A landscape with many valleys, sampled at points; each row gives a point and its height.
A ball rolls from a point to the lowest of its 3 nearest points, and stops where none of them is lower. Distance is the straight distance between rows; heights are no part of it.
kikot (h 2.10): [114  94 146 125 194  79 142 177 129 128 112 149 171 146 122 124 113 140
 122]
soza (h 2.77): [118 145 120 140  53 137  89 117 104 144  94 127  89  84 134 109 123 103
  95]
vugod (h 4.60): [ 88 128 102 124  40  93  89 145 124 169  27 166 113  68 166 105 142 125
 136]
vafoz (h 3.21): [162 153  88 127  47 161 134  83 144 119 203  86  94 124 102 178  96 109
 129]
Vokef (h 2.96): [ 86 110 121 148 194  67 141 187 134 129  57 157 166 140 127 108 124 176
 134]
zise (h 3.65): [138 125 147 127 133 149 143 113 117 142 140 118 134 167 122 114 143 119
 132]
kodet (h 3.23): [150 144 138 129 128 176 156 111 145 138 186 101 127 153 112 139 140 125
 138]
kos (h 3.32): [157 128 110 144 102 151 135  89 124 126 149 107  96 136 124 118 131 116
 112]
tek (h 8.14): [136 136 163 120 159 162 158 141 127 127 186 110 142 145  99 137 134 130
 134]
gen (h 4.00): [137 111 119 140 101 130 111  93 104 128 114 131  98 135 147 106 136 117
 106]
valub (h 3.66): [ 85 108  96 129  87  87  88 137 108 152  43 173 107  81 174 113 135 141
 142]
doz (h 1.67): [145 136 137 128 132 163 150 112 126 142 165 109 128 158 111 120 142 126
 130]
mor (h 2.44): [155 102 175 101 230  99 135 155 164  85 150 139 166 137 131 136 123 128
 129]
Podut (h 3.68): [154 132 187 108 209 139 150 136 163  57 203 119 154 129 108 147 126 126
 140]
Resar (h 3.06): [157 150 121 129 120 184 153  99 150 142 200  93 131 147 114 148 140 119
 142]
bugal (h 2.90): [169 151  96 127  84 172 145  80 162 130 206  92 114 140 121 159 123 110
 132]
Lebi (h 3.14): [106 150 122 132  38 120  84 127 105 150  69 147 101  79 150 105 134 111
  98]
manun (h 3.04): [123 117 144 124 150 114 139 140 111 143 106 131 155 165 123 115 133 133
 133]
febev (h 5.16): [124 113 118 134 122 111 120 104 105 128  89 140 122 156 156 107 137 122
 134]
fum (h 4.26): [139 123 160 123 151 131 139 131 117 146 138 125 144 167 117 116 139 129
 130]
mada (h 3.80): [105  93 123 144 227  61 148 190 159 111  83 170 171 129 137 106 133 174
 118]
mup (h 1.73): [133  91 154 112 211  89 142 170 147 107 122 145 172 137 121 133 119 137
 125]
Bur (h 3.81): [ 93 123 101 130  58 100  80 140 106 156  43 170 104  74 159 109 133 129
 125]
mol (h 1.91): [105 121 124 130 167  89 136 153 107 141  66 135 164 161 133 114 131 147
 145]
vuzin (h 2.33): [103 108 134 132 184  78 140 178 124 138  83 145 175 149 120 121 121 153
 131]
dovus (h 3.24): [ 82 106  88 144 148  95 124 129 112 136  29 159 136 131 176  98 141 159
 149]
vesik (h 6.60): [127 112 169 112 165 132 151 152 122 132 158 122 149 155 100 128 132 127
 133]
mef (h 1.01): [139  98 145 119 234  77 139 170 163 107 112 153 182 134 140 126 122 138
 116]
vosab (h 3.84): [169 166 184 111 226 149 146 120 169  45 221 127 147 134 103 170 140 126
 151]
meniz (h 2.86): [155 141  95 145  66 161 126  90 133 126 169  91  83 109 109 148 107 114
 114]
fali (h 4.61): [117 101 105 133 100 100  93 112 100 129  86 155 106 124 162 114 133 126
 125]
Gub (h 5.51): [127 129 164 125 148 150 144 132 120 140 158 119 138 161 111 125 132 117
 130]
visov (h 3.07): [126 129 118 139  64 126  87 116 102 138 101 129  88  97 135 113 126 113
 100]
nefif (h 1.60): [ 90 127 105 139 171  83 135 152 116 138  45 147 164 157 138 108 140 154
 145]
Dodi (h 3.17): [142 128 106 148  78 141 109  99 112 130 131 117  83 112 125 126 124 119
 102]
lirom (h 2.03): [132 157 115 143  46 163 100 104 107 143 119 103  86  81 116 129 107 103
 100]
toved (h 3.22): [156 120 188  98 216 115 141 146 162  72 178 137 149 139 117 142 124 127
 137]
Ven (h 2.42): [139 159 105 142  47 167 108  98 114 138 139  91  84  84 103 149  98 105
 110]
ditiz (h 1.79): [161 141 101 135  98 172 149  84 148 128 178  94 107 140 120 144 127 117
 129]
Dul (h 2.51): [144 146 106 143  58 155 107 104 114 127 142  95  79  93 111 136 102 111
 104]
refo (h 3.51): [ 93 146 117 121  27 110  86 132 113 153  49 155 106  81 155  97 138 104
 114]
nen (h 3.98): [135 144 168 110 184 166 157 139 150  79 229 115 139 128 107 166 124 128
 141]
Pel (h 7.52): [132 120 176 106 177 140 150 154 141 111 183 119 142 138  97 136 126 133
 133]
gavu (h 3.49): [ 95  95 119 151 224  63 142 201 153 116  63 174 163 130 137  96 139 188
 126]
Damok (h 4.24): [136 120 141 128 132 134 139 116 113 138 128 122 133 167 127 111 145 121
 125]
zafe (h 2.76): [143 163 101 130  36 169 117  92 119 133 162  77  86 100  99 171  87  99
 122]
sofi (h 3.86): [145 168 137 108 131 192 149 114 153 141 231  97 148 141 106 171 128 120
 153]
fama (h 3.40): [104 122 115 126  64 103  79 131  99 145  64 158  96  90 156 109 132 125
 118]
pudi (h 3.95): [137 156 147 109 145 187 154 127 139 131 233 105 150 133 102 172 126 131
 152]
pugub (h 4.16): [103 109 102 133 127  95 113 115 103 130  58 146 129 142 165 107 142 133
 141]
kazu (h 3.52): [165 167 108 118 102 182 154  94 161 136 223  94 134 147 120 172 125 118
 151]
bug (h 0.82): [ 79  94  85 135 124  89 112 125 113 137  31 171 112 101 187 105 137 155
 144]

Two balls start at each pair of points below. Name the first point that both come to, or write never.
Gub, vesik -> zise
nen, vosab -> toved
sofi, meniz -> never
gen, manun -> never
Bur, visov -> soza
vugod, zafe -> lirom
vafoz, febev -> lirom
fum, pugub -> never

Call two points neighbours if one is among the 3 nearest of the other. Go from one point of each pair to the other, from neighbour to neighbour, staying as low as possible. Name the highest point that can't be avoided.
lirom, nefif -> valub
doz, lirom -> kodet
mef, nefif -> vuzin
ditiz, lirom -> vafoz
bug, nefif -> dovus
